Each row is a point on a landscape with many valleys, with its height.
From any point a ball takes the steepest step (drop divided by distance) to one of its 2 nearest points. It stops when none of these is lower. Distance is the straight distance between rows; heights are no part of it.
k_276 height 41.1: [154 134 122 138 153 148 150 125 137 146 123 135 171 136 101 132 117 144
 119 103 117 145]
k_611 height 26.5: [156 129 122 121 141 124 105 123 185 167  89 115 147 162 112 144  91 148
  94 113 121  78]
k_109 height 66.2: [161 118 140 133 129 153 115 137 129 145 114 131 108 146  97 143  94 111
  98  90  89 134]
k_581 height 40.3: [116 109 114 143 164 158 146 121 135 119 134 140 174 147 126 140 131 152
 121 119 110 146]
k_969 height 25.4: [120 133 165 129 135 106 134 144 106 114 153 140 116 152 166 154 118 117
  98 105 158 163]
k_53 height 27.0: [106 140  91 135  65  91 119 122 108 138 123 128 104  92  77 126 152 146
 171 152 104  85]
k_766 height 48.3: [114 144  96 104 104  90 112 109 133  98 132 119 119 119  75 119 103 154
 120 128 107 113]
k_199 height 51.8: [133  93 179 107 164 156 109 144 180 125 135  96 159 156 252 151 126  77
  97 142 168 141]
k_194 height 40.8: [155 160  87 163  89 110 105 111 159 138 104 167 141 137  69 113 102 121
 122 159 104  53]
k_547 height 35.5: [128 161 146 116 117 153 123 139 109 157 138 115 117 151 142 169 115 121
 128 105 117 159]
k_84 height 27.4: [127 150 166 116 134 118 137 170 121 131 153 120 132 162 212 145 123  97
  87  95 149 163]
k_587 height 16.9: [133 143 144 126 123 132 143 176  56 159 118 129 115 126 149 119 128 107
 114  83  99 141]
k_643 height 51.4: [125 153  82 126  96 105 113 100 100 128 123 136 101 125  59 121 108 128
 137 124 107  93]
k_668 height 54.2: [152 163  89 147  76 132 111  97 114 142 104 155  95 125  77 124 106 103
 147 103 117  74]
k_848 height 15.7: [ 98  85 143 123 162 101 121 116 175  79 157 142 131 159 150 120 144 152
  95 160 140 126]
k_733 height 47.6: [116 107 110 144 121  95 140 101  57 129 118 135 124  87  98 128 179 109
 170 110 138 117]
k_985 height 27.9: [176 153 117 150 125 154 141 133  83 151 111 155 153 114  74 112 109 114
 144  81 102 111]
k_296 height 16.3: [140 153 103 144 117 191 138 125  87 172 120 133 124 144 107 125 111 121
 117 121  96 121]
k_604 height 15.8: [147 113 138 149 152 110 125 124 180 129 136 120 113 149 105 133 136 150
 136 120 134 139]
k_964 height 27.3: [119 135 154 126 118  97 135 145 104 105 148 142  94 112 161 135 141 113
 122 103 181 167]
k_757 height 64.5: [175 125 141 105 150 171 125 130 177 157 103  92 122 148 122 118  76 110
  92 118 111 141]
k_144 height 19.2: [125 137 130 111 147 148 134 175  85 164 132 130 129 145 155 123 104 118
  98 103 115 146]
k_518 height 36.5: [152 162 175 137 143 142 153 177 130 138 127 106 139 128 179 129 131 127
 110  83 108 159]
k_311 height 53.8: [114  85 165  92 152 165 114  83 199  95 130  86 137 134 197 141 123 126
 105 167 171 137]
k_927 height 45.8: [ 87 119 134 160 133  96 148 141 138  87 139 143 118 120 138 135 128 150
 121 184 149 145]
k_546 height 25.1: [109 137  90 155  93  93 131 117 100  72 117 129 126 104  79  85 139 172
 163 134  87  85]
k_286 height 58.6: [118 138 146 127 138 102 107 145 148 124 133  99 129 143 141 184 105 126
 122 145 159 161]
k_730 height 38.7: [164 167 114 160 146 166 145 151 135 160  95 118 138 154 135 110  96  99
 124  78  93 113]
k_455 height 17.7: [132 146 169 158 132 140 172 152  79 119 159 150 133 126 180 123 140  92
  93 122 130 173]
k_482 height 30.8: [ 98 131 117 113 102 130 136 117 115 105 141 122 119 113 123 157 100 140
  98 150 129 157]
k_855 height 41.8: [133 127 135 114 162 179 122 117 126 138 140 116 125 167 144 138 100 110
 116 134 113 164]
k_81 height 29.7: [113 130 156 121 102  84 129 126 125  78 171 155  93 109 140 145 146 122
 128 128 166 166]
k_170 height 46.5: [157 168  80 158  58 105 119 100 139 122 115 169 152 113  53  94 120 113
 145 155 100  45]
k_939 height 46.1: [109 138 146 140 108 106 151  98  67  83 169 174 121 114 157 132 171 131
 131 120 167 145]
k_632 height 51.5: [135  79 185 118 159 157 114 138 168 131 149 108 135 160 219 163 144  80
  91 155 149 154]
k_251 height 38.2: [132 159 159 162 131 141 164 129 125 121 126 119 108 120 150 126 141 139
 128 105 138 160]
k_852 height 8.7: [ 89 136 126 145  92  74 150 106 119  71 171 135 124  88 126 139 172 143
 144 162 138 143]
k_413 height 37.5: [162 145 132 143 170 180 134 162 136 156 123 110 139 171 151 107 113  95
 128  96  70 140]
k_16 height 21.4: [118 112 110 101 145 147 139 157 109 135 127 143 136 138 127 122 112 135
  80 101 124 140]
k_986 height 45.9: [111 111 114 108 132 107 121 103 152  85 157 128 121 143  91 122 113 158
 109 139 115 143]
k_525 height 59.8: [119 108 138 110 130 100  95 147 168 124 126 100 135 135 111 181 103 145
 110 143 131 147]
k_770 height 47.4: [ 89 123 125 138 105  81 115 130 131  60 167 147 103 131 114 120 149 160
 158 147 105 126]
k_382 height 25.3: [104 113 112 151 113 130 170 120  73  96 152 154 103 123 130 104 152 136
 101 128 144 148]
k_612 height 19.1: [ 92 124 109 123 130 105 112 126 181 142 132 115 141 149 122 141 142 183
 137 168 114 103]
k_106 height 17.9: [ 91  89 127 120 143  96 117 124 172  82 157 127 142 146 133 101 143 180
 118 189 103 114]
k_779 height 39.6: [162 158  97 129  84  96  92 119 188 155 115 139 106 135  75 123 120 130
 149 123 131  84]
k_676 height 19.8: [ 81 129 105 112 124 136 123 128 159 125 158 139 136 126 133 141 138 155
 143 182 147 145]
k_283 height 58.4: [172 175 113 154  95  88 105 102 111 148  78 162 119  99  71 104 110  93
 162 117 149  57]
k_775 height 25.2: [106 134  95 135 138 141 120 134 155 158 109 129 100 163 124 131 119 152
 135 141 135 101]
k_328 height 34.4: [112 138 127 121 140 128 154 146 118 123 153 150 161 113 155 135 129 117
 116 131 168 179]
k_281 height 22.8: [106 120 152 122 135  97 137 131 133 111 155 157 131 142 162 145 135 151
  84 132 166 141]
k_92 height 41.0: [ 91 131 134 138 130 156 138 135 129 101 142 142 134 136 194 168 111 102
 105 155 142 162]
k_196 height 32.6: [113 130 117 123 129 104 153 127  98 102 130 139 152  70 102 134 130 123
 142 105 144 163]
k_994 height 52.3: [154 130 159  94 171 169 129 173 176 152 139  65 143 164 218 107 133  79
 110 122 108 158]
k_411 height 31.6: [144  99 145 123 141 192 110 136 166 157 111 132 134 163 141 146 132 155
 116 115 106 124]
k_642 height 23.5: [126 106 104 124 148 140 131 153 135 118 123 161 123 143 104 110 117 159
 117 103 119 121]
k_716 height 30.0: [113 134 143 123 151 138 120 158 134 169 111 103 129 171 163 156  99 132
  99 121 139 132]
k_254 height 23.4: [109 135 104 150 103 114 136 116  69  82 107 141 104  92  93  84 158 162
 181 123 118  89]
k_45 height 24.9: [ 95 134  90 114 102  95 133 133  98  98 120 147 104  83 100  89 147 153
 182 120 143 106]
k_791 height 55.9: [156 161 105 145 108 101 117 121  98 153  94 146 101 110  86 118 113 108
 153  94 136  76]
k_127 height 42.9: [162 147 125 125 139 129 119 137 138 156 112 142 159 123  85 130 101 146
 137 104 129 125]
k_786 height 27.7: [114  91 152  95 140 114 106 118 169 107 157 133 172 156 179 161 130 140
  87 161 176 148]
k_559 height 20.7: [109 128 138 121 155  90 138 107 150 114 160 121 127 168 151 139 125 147
 104 132 172 142]
k_692 height 53.9: [135 145  73 142  46  88 112 102 101 109 106 128 138  89  60  82 149 126
 183 144  74  43]
k_174 height 21.2: [115 122 115 166 124 144 167 116  49  98 101 137 100  88 142  86 174 111
 170 107 153 130]
k_495 height 55.8: [122 161 139 123 120 110 124 148  99 123 110 108 119  93 128 160 106 118
 160  94 139 159]
k_752 height 14.2: [142 132 107 162 124 134 160 111  69 160 121 143 126 118  82  91 144 139
 140 116 130 102]
k_63 height 54.4: [155 136  85 153  97 130 115 120 101 121 120 169 113 100  44  77 137 129
 175 141 114  95]
k_306 height 30.6: [131  73 152  89 178 150  92 123 191 111 103  83 162 124 148 148 108 118
 108 148 137 138]
k_401 height 42.5: [ 88 121 134 130 133 131 136 149 167 101 130 136 140 124 201 169 107 113
  98 171 170 152]
k_621 height 32.1: [163 153 141 102 131 138 126 136 132 189 139  95 113 152 130 128 104 119
 105 122 153 162]
k_230 height 63.5: [127  99 112 102 159 140 132 122 177 130 123 108 160 146 128 133 104 133
  95 116 137 143]
k_921 height 50.4: [119 129 124 110  99  73 116 105  80 119 107 120 112  61  84 108 158 137
 196 156 135 115]
k_696 height 11.1: [ 99 125 125 139  93  61 148 100  94  79 155 129 112  82 113 102 178 140
 173 171 130 128]
k_535 height 13.9: [152 155 130 148 128 187 145 151  72 184 130 130 140 139 131 118 130 114
 133 104  80 140]
k_636 height 29.3: [124 132 161 101 152 141 122 166 129 155 123  90 144 162 203 139 104 113
  84 115 126 156]
k_671 height 19.9: [154 156  97 154 115 177 121 130 119 171  99 137 121 146  97 126  86 107
 120 135 105 102]
k_246 height 30.7: [146  82 155 103 181 177  90 133 181 164  98  96 154 164 158 144 123 122
 132 131 130 118]
k_947 height 36.3: [159 136 153 154 168 170 138 180 108 146 132 122 124 151 148 111 120  89
 128 114  86 170]
k_814 height 31.4: [140 140 110 138 122 115 168 113  94 126 104 124 128  73  95 106 138 123
 151  87 137 136]
k_854 height 22.2: [ 91 133  98 142 100 113 129 128 151 153 124 127 110 139 110 135 144 168
 144 155 121  94]
k_838 height 34.1: [110 133 105 110 135 108 141 135 117 131 146 131 165 105 113 151 113 119
 136 118 156 172]
k_83 height 26.1: [144 132 119 156 142 151 141 143  67 137 117 152 140 135  97 115 119 120
 127  72 107 127]
k_417 height 67.2: [170 130 121 112 115 151 102 136 137 174 121 131 125 137  96 160  89 102
 110 108 108 139]
k_971 height 45.3: [172 161 100 122 142 141 117 126 155 174 111 143 157 148  90 114  84 115
 125 113 137 103]
k_885 height 46.9: [103 125 146 160 140  98 145 133  99  89 155 157 129 108 129 128 135 143
 137 169 157 158]
k_515 height 24.5: [104 110 122 154 128 142 166 143  73 107 139 151 130 118 135 124 123 125
  83 137 129 159]
k_2 height 50.2: [111  85 149 121 144 144 113 129 180 107 156 137 108 150 170 151 139 124
 114 169 151 161]
k_592 height 24.8: [143 126  98 143 140 159 113 117 162 161 101 119 123 150 102 138  86 108
 111 143 104 102]
k_608 height 29.0: [104  71 141  66 153 147  95 110 172 126 136 109 170 152 177 162 130 134
  91 136 160 128]
k_191 height 41.2: [ 97 125  96 161 126 114 164 134 101  89 128 148 145 105 106  97 158 170
 139 121 127 116]
k_541 height 14.4: [125  89 134 130 174 104 125 117 192 104 148 118 131 156 126 124 138 148
 122 146 136 137]
k_247 height 25.6: [161 164 143 106 110 118 136 137  84 202 122 115 117 115 111 115 121 117
 131  94 159 130]
k_790 height 22.6: [118 119 101 134 122  88 139 143 137 101 134 141 132 123  77  85 128 189
 124 142 102  98]
k_198 height 29.1: [141 155 136  87 117 125 126 141 107 183 125 109 117 126 123 137  96 138
 112 110 165 147]
k_152 height 26.0: [ 95 137 129 131  81 100 147 109  75 117 117 114 113  73 118 142 160 151
 151 137 129 115]
k_981 height 39.5: [131 148 141 161 113 136 153 102  77 139 127 124 113  92 107 136 161 125
 173 128 134 147]
k_818 height 23.2: [112  95 125 130 147 166 155 157 103 124 123 141 136 138 137 127 103 133
  66 134 109 143]
k_594 height 39.7: [110 113 138 111 146 181 128 144 141 111 134 116 140 145 206 160 114  97
  91 134 125 165]
k_346 height 57.1: [122 139 100 151 118 106 130 114  66 131  86 137  93 105  98 119 131 111
 175  85 130  89]
k_290 height 27.8: [108 117 133 123 170 134 111 130 159 147 104 110 122 173 144 143 100 157
 110 143 146 106]
k_18 height 62.4: [171 170 103 172  77 122 119  91  91 135  78 176 115 108  73  90 129  81
 153 126 129  36]
k_972 height 33.3: [118 137 128 129 114 132 127 130 128 139 127 119 116 125 113 156 119 144
 120 124 122 145]
k_380 height 22.0: [103 124 110 146 108 121 152  97  54  78 105 130  95  86 127  91 180 136
 175 121 147 111]
k_680 height 23.3: [128 127 114 132 132  94 106 120 188 143 102 103 144 156  97 143 109 167
 125 148 117  80]
k_42 height 50.8: [151 122  88 153 115 113 125 104  64 134 108 157 127  86  57  96 148 110
 183 124 125  88]
k_428 height 48.6: [105 101 119 123 154 159 114 156 166 121 114 132 110 135 130 136 106 141
 127 157 124 143]
k_173 height 40.6: [127  92 151 106 180 184 115  94 140 120 130  97 146 162 161 144 106 118
  92 142 108 147]
k_122 height 40.9: [107 125 114 162 145 130 163 135 104 120 134 153 159 130 123 127 150 165
 131 111 130 137]
k_688 height 29.4: [158 131  92 135 113 163  85 121 173 146  85 152 124 155  94 141  78  96
 113 142 101  69]
k_962 height 34.9: [157 140  91 145 108 128  91 134 178 157  91 161 119 150  75 121  86 114
 112 164 115  61]
k_272 height 23.1: [146 167 159 111 114 125 140 135  56 193 124 113 120 103 147 129 156 108
 160  86 148 137]
k_168 height 53.7: [138 141  96 101 106 106 131 122 110 165 121 135 134  82  71 116 121 139
 140 129 147 125]
k_703 height 12.2: [149 161 122 146 121 168 158 152  41 179 130 119 136 119 136  94 153  85
 143  86  83 134]
k_231 height 55.1: [121 110  84 107  97  92 101 112 172 105 158 119 123 152  74  94 114 148
 136 160  57  99]
k_262 height 50.7: [137 161  71 132  53  85 108  98 134 124 127 141 136 112  53  96 131 122
 153 151  76  50]
k_409 height 31.9: [128  99 147 115 177 144 123 166 164 155 139 127 160 162 169 143 141 109
 121 122 142 165]
k_819 height 13.8: [124 128 118 129 114  70 146  99 117 108 149 119 111  91  79 101 164 136
 159 138 136 142]
k_586 height 25.9: [113 136 124 148 118 139 167 137  78 118 128 141  72 113 139  95 148 132
 124 112 145 141]
k_806 height 40.4: [118 127 146 116 151 147 132  88 144  85 159 129 148 141 142 140 115 140
 108 167 141 175]
k_318 height 43.2: [126 132 108 129 162 161 135 118 123 122 131 123 105 153 118 116  89 113
 123 135 124 161]
k_650 height 65.3: [156 126 162 109 134 158 116 156 145 138 118 104 104 149 137 142  91 118
  88 101 112 157]
k_533 height 47.1: [101 121 116 143 126  88 144 110  59 112 144 147 126 113 106 121 172 138
 164 125 151 127]
k_945 height 46.2: [ 91 110 125 156 113 111 135 127 124  45 172 167 112 134 134 121 151 152
 118 143 130 139]
k_862 height 57.3: [128 149 151 141 135 104 124 150 134 124 132 101 135 117 134 175 120 112
 147 116 161 179]
k_984 height 42.1: [153 137  95 123  97 121  89 110 206 147 125 134 112 156  82 120 124 154
 144 146  99  74]
k_738 height 50.9: [ 91  44 155  92 162 124  85 116 205  77 120 104 141 131 170 133 145 141
 122 175 131  91]
k_941 height 30.5: [143 127 123 132 128 184 111 151 156 178 108 138 139 162 144 149 125 134
 124  93  95 105]
k_110 height 51.6: [130 123 141 104 113  71 127 120  79 123 113 140 103  66 102 106 164 135
 182 127 165 125]
k_599 height 54.1: [115  92 151 110 145 146 123  77 207  68 153 129 149 137 190 141 143 142
 102 181 153 138]
k_813 height 17.2: [145 121 159 144 170 131 112 134 161 137 125 115 134 170 126 157 118 139
 128 114 123 153]
k_439 height 51.9: [136 138  89 124 104  99 112 113 164  98 135 125 131 127  57  99  96 156
 130 147  70  99]
k_422 height 25.0: [130 122 102 140 129 136 132 148  93 112 122 165 130 120  82 113 127 154
 130  85 111 116]
k_563 height 15.3: [133 148 137 150 134 178 166 151  79 168 148 130 127 144 160 114 151 115
 121 118 105 157]
k_911 height 53.4: [109  63 163  77 155 188  96 107 193 108 119  97 126 124 192 133 142 125
 112 146 150 123]
k_805 height 49.6: [109  79 146 110 166 152  96 140 190 111 119 123 116 149 160 141 123 139
 122 173 144 136]
k_451 height 28.3: [ 85 141 121 126 105 109 148 107  90  90 153 138 139  96 150 164 130 127
 116 152 158 154]
k_574 height 14.5: [137 171 132 128 134 133 137 186  66 175 116 102 123 110 151 125 102  80
 130  92  96 139]
k_655 height 41.3: [129 138 170 103 154 146 129 100 137 105 159 114 146 155 181 147 104 124
  99 152 161 177]
k_236 height 48.9: [ 90 133 119 134 105  38 128 138 124  87 162 128 126 120 109 100 155 157
 169 145  99 106]
k_809 height 42.0: [159 140 106 157 120 150 135 130 132 152 113 151  92 132  78  96 120 140
 135 116 125 105]
k_180 height 44.7: [126 130 115 144 132 117 143 106 129  80 157 137 114 132  83 109 135 157
 136 123 119 145]
k_776 height 43.9: [119 155 154 137 110 115 147 107 115  77 176 182 128 133 199 137 128 131
  98 137 178 144]
k_932 height 18.5: [109 147 131 137 147  82 143 113 129 111 143 117  98 134 133 121 120 143
 120 120 172 145]
k_432 height 37.6: [145 144 167 142 133 127 147 144 160 133 128 108 116 131 162 138 136 131
 100  90 142 167]
k_479 height 32.2: [108 121 138 119 121  87 106 127 154  75 161 134  95 133 129 154 128 131
 140 133 148 164]
k_473 height 19.6: [130 165 179 126 125 121 146 129  63 138 162 136 130 121 178 134 158 107
 142 112 160 180]
k_669 height 52.5: [ 98 150 113 111 127  80 109 143 142 110 125 128 134 109 115 138 130 164
 161 131 153 128]
k_652 height 38.0: [121  96 123  93 117 115  85 126 201 118 142 105 147 127  98 136 128 173
 128 187  84 112]
k_656 height 45.2: [131 140 101 119 148 169 124 107 143 120 129 135 114 144  89 111  90 147
 134 138 114 132]
k_50 height 27.1: [ 92 139 134 139  94 104 160 113  63 111 131 123 122  80 130 158 140 132
 122 141 146 145]
k_359 height 16.6: [128 139 167 147 141 160 158 150 109 145 157 134 140 160 190 141 147 117
  97 132 118 165]
k_756 height 18.7: [137 141 168 139 133 119 176 135  51 125 147 136 124  99 167 108 159  99
 132 109 143 167]
k_304 height 19.5: [147 132 153 134 122 131 170 123  44 137 113 126 119  80 136  99 160 103
 146  92 130 149]
k_507 height 40.1: [156 152 126 146 131 147 132 143 113 163 113 135  96 132 101 112 127 116
 149 103 128 138]
k_658 height 24.7: [ 88 138 108 151  86  98 135 124 104 119 131 127 107 105 101 133 161 171
 160 149 119 103]
k_909 height 33.2: [126 120 131 139 164 134 147 166 130 148 144 142 139 136 144 131 127 113
 128 126 157 171]
k_178 height 39.9: [129 139 100 170 152 161 147 132 127 132 105 129 122 160 124 118 109 123
 124  94 101 114]
k_241 height 29.6: [168  88 130 126 150 170  85  87 196 160  91 103 137 164 111 146 106 104
 111 141 102  77]
k_233 height 30.1: [171 148 116 151 114 128 146 114 114 132 109 136 133  88  73 112 128 126
 133  75 115 121]
k_22 height 64.0: [152  93 130  95 166 156 121 107 184 133 124  95 127 146 118 133  94 120
  87 121 116 149]
k_871 height 12.6: [ 88 133 127 127  75  71 136 116 156  68 188 140 135 101 140 120 156 157
 141 186 117 145]
k_629 height 16.5: [ 79 119 111 128 100 109 131 112 152  92 179 135 136 123 126 140 161 158
 144 196 110 147]
k_103 height 50.3: [ 90  58 125 102 163 145  91 120 183  93 132 125 130 151 148 134 144 143
 128 175 123 108]
k_226 height 25.5: [120 116 158 111 126  99 130 121 153  84 173 155 151 136 169 163 124 131
  82 150 171 157]
k_890 height 35.1: [129 152  98 134  88  93 136 106 125 154 104 116 100  87  96 119 165 130
 182 103 147 102]
k_217 height 45.4: [110 123 141 150 106 115 148 115 101  50 184 191 126 123 168 135 153 136
 111 125 152 144]
k_936 height 30.9: [140 147  85 143  63  99 116 123 125 155  97 147 114  83  71 125 145 124
 171 137 114  65]
k_367 height 42.4: [124 159 162 112 129 144 142 111 130 100 174 151 146 162 211 150 122 115
  93 136 168 160]
k_193 height 29.2: [164 149 144 117 131 171  95 163 156 190 103 110 156 164 144 156  96 109
 119  95 103 107]
k_249 height 35.8: [176 158 151 106 147 147 114 183 139 199 127  62 145 172 167 124 106  81
 105 120  89 142]
k_478 height 68.3: [161 140 116 121 109 129 133 141 114 181 125 111 139 109  90 150 103  90
 116 103 122 155]
k_77 height 39.8: [119  96 145 124 168 166 136 100 150  99 148 133 165 150 145 146 128 144
  99 152 126 150]
k_709 height 43.7: [136 128 108 156 120 125 147 111 132 120 136 133  88 122  79 101 132 146
 136 128 120 125]
k_307 height 20.4: [102 106 103 135 122 102 134 133 164  86 146 130 134 140 101  85 140 189
 124 164  88 115]
k_145 height 69.1: [144 144 108 131 121 129 143 148  94 167 124 122 131 107 113 147 125  85
 130  70 124 155]
k_510 height 62.8: [118  82  94  84 144 144 104 119 190 124 119 120 156 139 112 136 113 151
 102 131 106 110]
k_189 height 34.2: [165 153 143  96 131 147 107 160 137 194 133  77 133 160 152 138  94  94
 109 104 129 164]
k_788 height 34.5: [126 100 139  84 127 152  86 109 181 150 126 111 127 154 120 147 118 167
 111 174 131 114]
k_113 height 16.1: [113 147 136 130 121  72 155  99 112  99 152 125 100 100 119 106 155 140
 147 124 169 143]
k_90 height 28.1: [146  93 125 128 144 167  90 116 191 152  96 100 114 152 117 154 109 121
 127 157 109 103]
k_968 height 17.8: [165 177 132 121 131 150 132 182  87 193 124  99 131 142 134 115  97  79
 111 105  80 133]
k_827 height 51.1: [117  93 161 132 151 143 119 117 171 107 156 137 129 161 214 174 135  93
  98 181 166 144]
k_340 height 29.8: [138  58 144 108 172 160  93 106 198 133  96  85 144 137 141 153 125 124
 124 141 118 105]
k_993 height 36.8: [141 150 101 139  92  89 111 126 161 156 116 122  97 109  81 132 146 135
 170 109 144 101]
k_361 height 51.2: [156 155  80 116 101 114 124 116 131 172 122 155 141 101  59 101 117 121
 147 127 139 100]
k_796 height 59.6: [138  88 103 112 135 124  76 106 208 131 111 115 161 156  85 133 115 137
 125 163  74  55]
k_17 height 58.1: [159 139 106 151  97 126  98 124 134 125 124 165 122 131  48 113 124 144
 162 134  96  84]
k_746 height 46.6: [104 128 150 149 111  89 143 102  50  82 139 158 121  94 140 128 177 138
 154 133 159 123]
k_19 height 61.8: [128  98 102 111 125 144  98 132 180 120 125 147 145 141  87 112 119 168
 125 142  92  94]
k_280 height 47.8: [114 148 173 163 135 114 153 128  90 107 145 160 145 120 162 149 143 145
 130 149 161 152]
k_888 height 53.2: [118  61 186  91 175 196  99 111 165 123 116  98 139 145 212 131 146  98
 110 132 135 117]
k_713 height 52.9: [136  97 174  92 164 210 122 120 170 135 138 103 150 155 207 120 142 113
  99 123 112 151]
k_771 height 44.4: [ 93 118 139 151 146 106 135 139 173  88 127 129 132 130 163 163 120 140
 121 178 150 145]
k_111 height 37.7: [157 154 148 139 126 149 163 181 125 160 135 112 120 118 162 106 146 105
 113  65 101 160]
k_561 height 47.3: [102 119 120 142 149 129 127 148 152  92 126 145 103 124 115 119 120 150
 144 165 126 138]
k_762 height 25.8: [136 141 105 152 111  86 134 120 114 105 122 140 122 122  59  74 121 169
 139 131  95  69]
k_120 height 40.5: [126 126 170 109 142 174 122 135 123 114 161 128 134 172 224 155 119  85
  84 139 118 163]
k_807 height 31.2: [132  89 162 102 180 169 101 143 172 150 121  95 177 162 179 158 131 115
 125 130 140 151]
k_956 height 56.9: [120 156 136 119 129 122 136 135  65 135 105 129 142  83 136 139 129 115
 172  81 145 136]
k_876 height 37.2: [113 155 160 110 110 154 127 139 127 137 141 110 128 137 181 170 114 131
 103 117 134 165]
k_410 height 47.7: [110 131 143 171 147  86 170 136  82 104 118 135 117  96 136 116 137 127
 130 133 162 137]
k_699 height 20.0: [178 185 135 147 122 146 127 143  93 187 110 102 124 148 116 122  91  69
 120  93  75 119]
k_353 height 9.9: [172 153 119 140 102 154 149 143  57 193 103 134 112  98 122  91 138  79
 145  91 107 110]
k_480 height 55.6: [128 139  85 124  71  78 132  95  89 103 107 117 120  75  86  84 165 141
 194 127  90  59]
k_522 height 52.0: [119  71 173  97 142 131  97 113 189  84 136 145 153 132 232 151 122 115
  74 173 187 105]
k_385 height 21.3: [123 162 157 105 126 121 136 131  58 164 143 134 111 113 148 133 145 118
 156 115 173 156]
k_383 height 51.0: [ 90 136 116 129 117  47 136 138 146 105 140 120 122 124 121 132 147 159
 147 136 144 121]
k_476 height 41.7: [ 90 129 106 147 116  86 169 130 117  78 145 157 154 105 143 115 169 159
 122 130 156 120]
k_800 height 12.3: [159 132 110 156 118 148 164 126  46 172 104 135 118 100 102  80 148 102
 141  96 129 112]
k_155 height 57.4: [129 148 126 122 118 126 134 113  48 125  80 131 110  94 127 121 144 115
 175  65 132 112]
k_922 height 57.8: [116 101  92 103 124 102  88 110 196 104 130 111 142 164  93 107 111 150
 133 159  54  70]
k_268 height 36.1: [117  80 137  90 136 118 102 118 196 120 139  99 151 139 119 136 126 163
 101 191 125 131]
k_755 height 54.3: [112 156 135 115 114  83 118 138 116 118 116 117 118  87 117 143 119 140
 165 118 167 140]
k_777 height 38.9: [136 160 145 159 132 139 151 122  94 149 127 118 106 118 122 128 143 117
 162  97 137 148]
k_345 height 20.3: [132 111 147 142 127 133 164 130  27 116  90 127 109  71 160 110 169  91
 165 105 139 135]
k_375 height 47.9: [174 169  94 133 118 132 134 126 121 180  99 162 149 120  78  99 101 105
 122 107 140  85]
k_466 height 69.6: [116 131 123 134 129 126 162 149  81 142 138 132 148 103 144 142 140  91
 124  80 132 166]
k_66 height 28.0: [163 145 136 118 127 144  96 148 171 184  84 105 138 162 131 153  84 125
 101 101 128  91]
k_960 height 34.0: [146 141 112 141  78 101 128  93  99 162  89 133 103  76  86 129 172 122
 183 114 133  74]
k_394 height 52.1: [132 101 173  90 182 166 112 157 174 136 137  71 149 169 242 120 134  69
 101 135 133 150]
k_424 height 52.6: [156 125 162 109 166 194 132 144 169 160 129  79 145 166 187 116 132 105
 112 123 107 155]
k_14 height 34.8: [157 136 147 139 166 130 138 168 131 170 128 111 137 147 138 131 120  98
 129 101 127 163]
k_859 height 51.3: [ 93  46 158 100 158 132  98 114 191  84 127 123 145 130 205 149 143 121
  95 172 164 100]
k_481 height 52.4: [136 120 140 110 118  87 142 113  64 136  81 120  92  69 121 102 155 116
 167 113 162 111]
k_998 height 48.7: [137 105 103 134 114  88 124  91  58 116 105 135 127  69  68 108 170 116
 196 133 125 100]
k_584 height 32.9: [145 112 148 103 122 168 103 127 160 168 126 124 118 150 124 147 127 161
 114 145 128 128]
k_315 height 38.5: [112 118 143 100 126 170 119 131 159 116 133 120 140 135 163 163 117 144
 101 120 132 159]
k_991 height 60.5: [143 123 107 139 121 143 101 131 157 102 130 160 127 147  70 127 129 168
 140 113  81 101]

For each start below, name the point where the ball stops.
k_838 => k_574
k_315 => k_658
k_81 => k_852
k_268 => k_612
k_608 => k_852
k_636 => k_852
k_311 => k_805
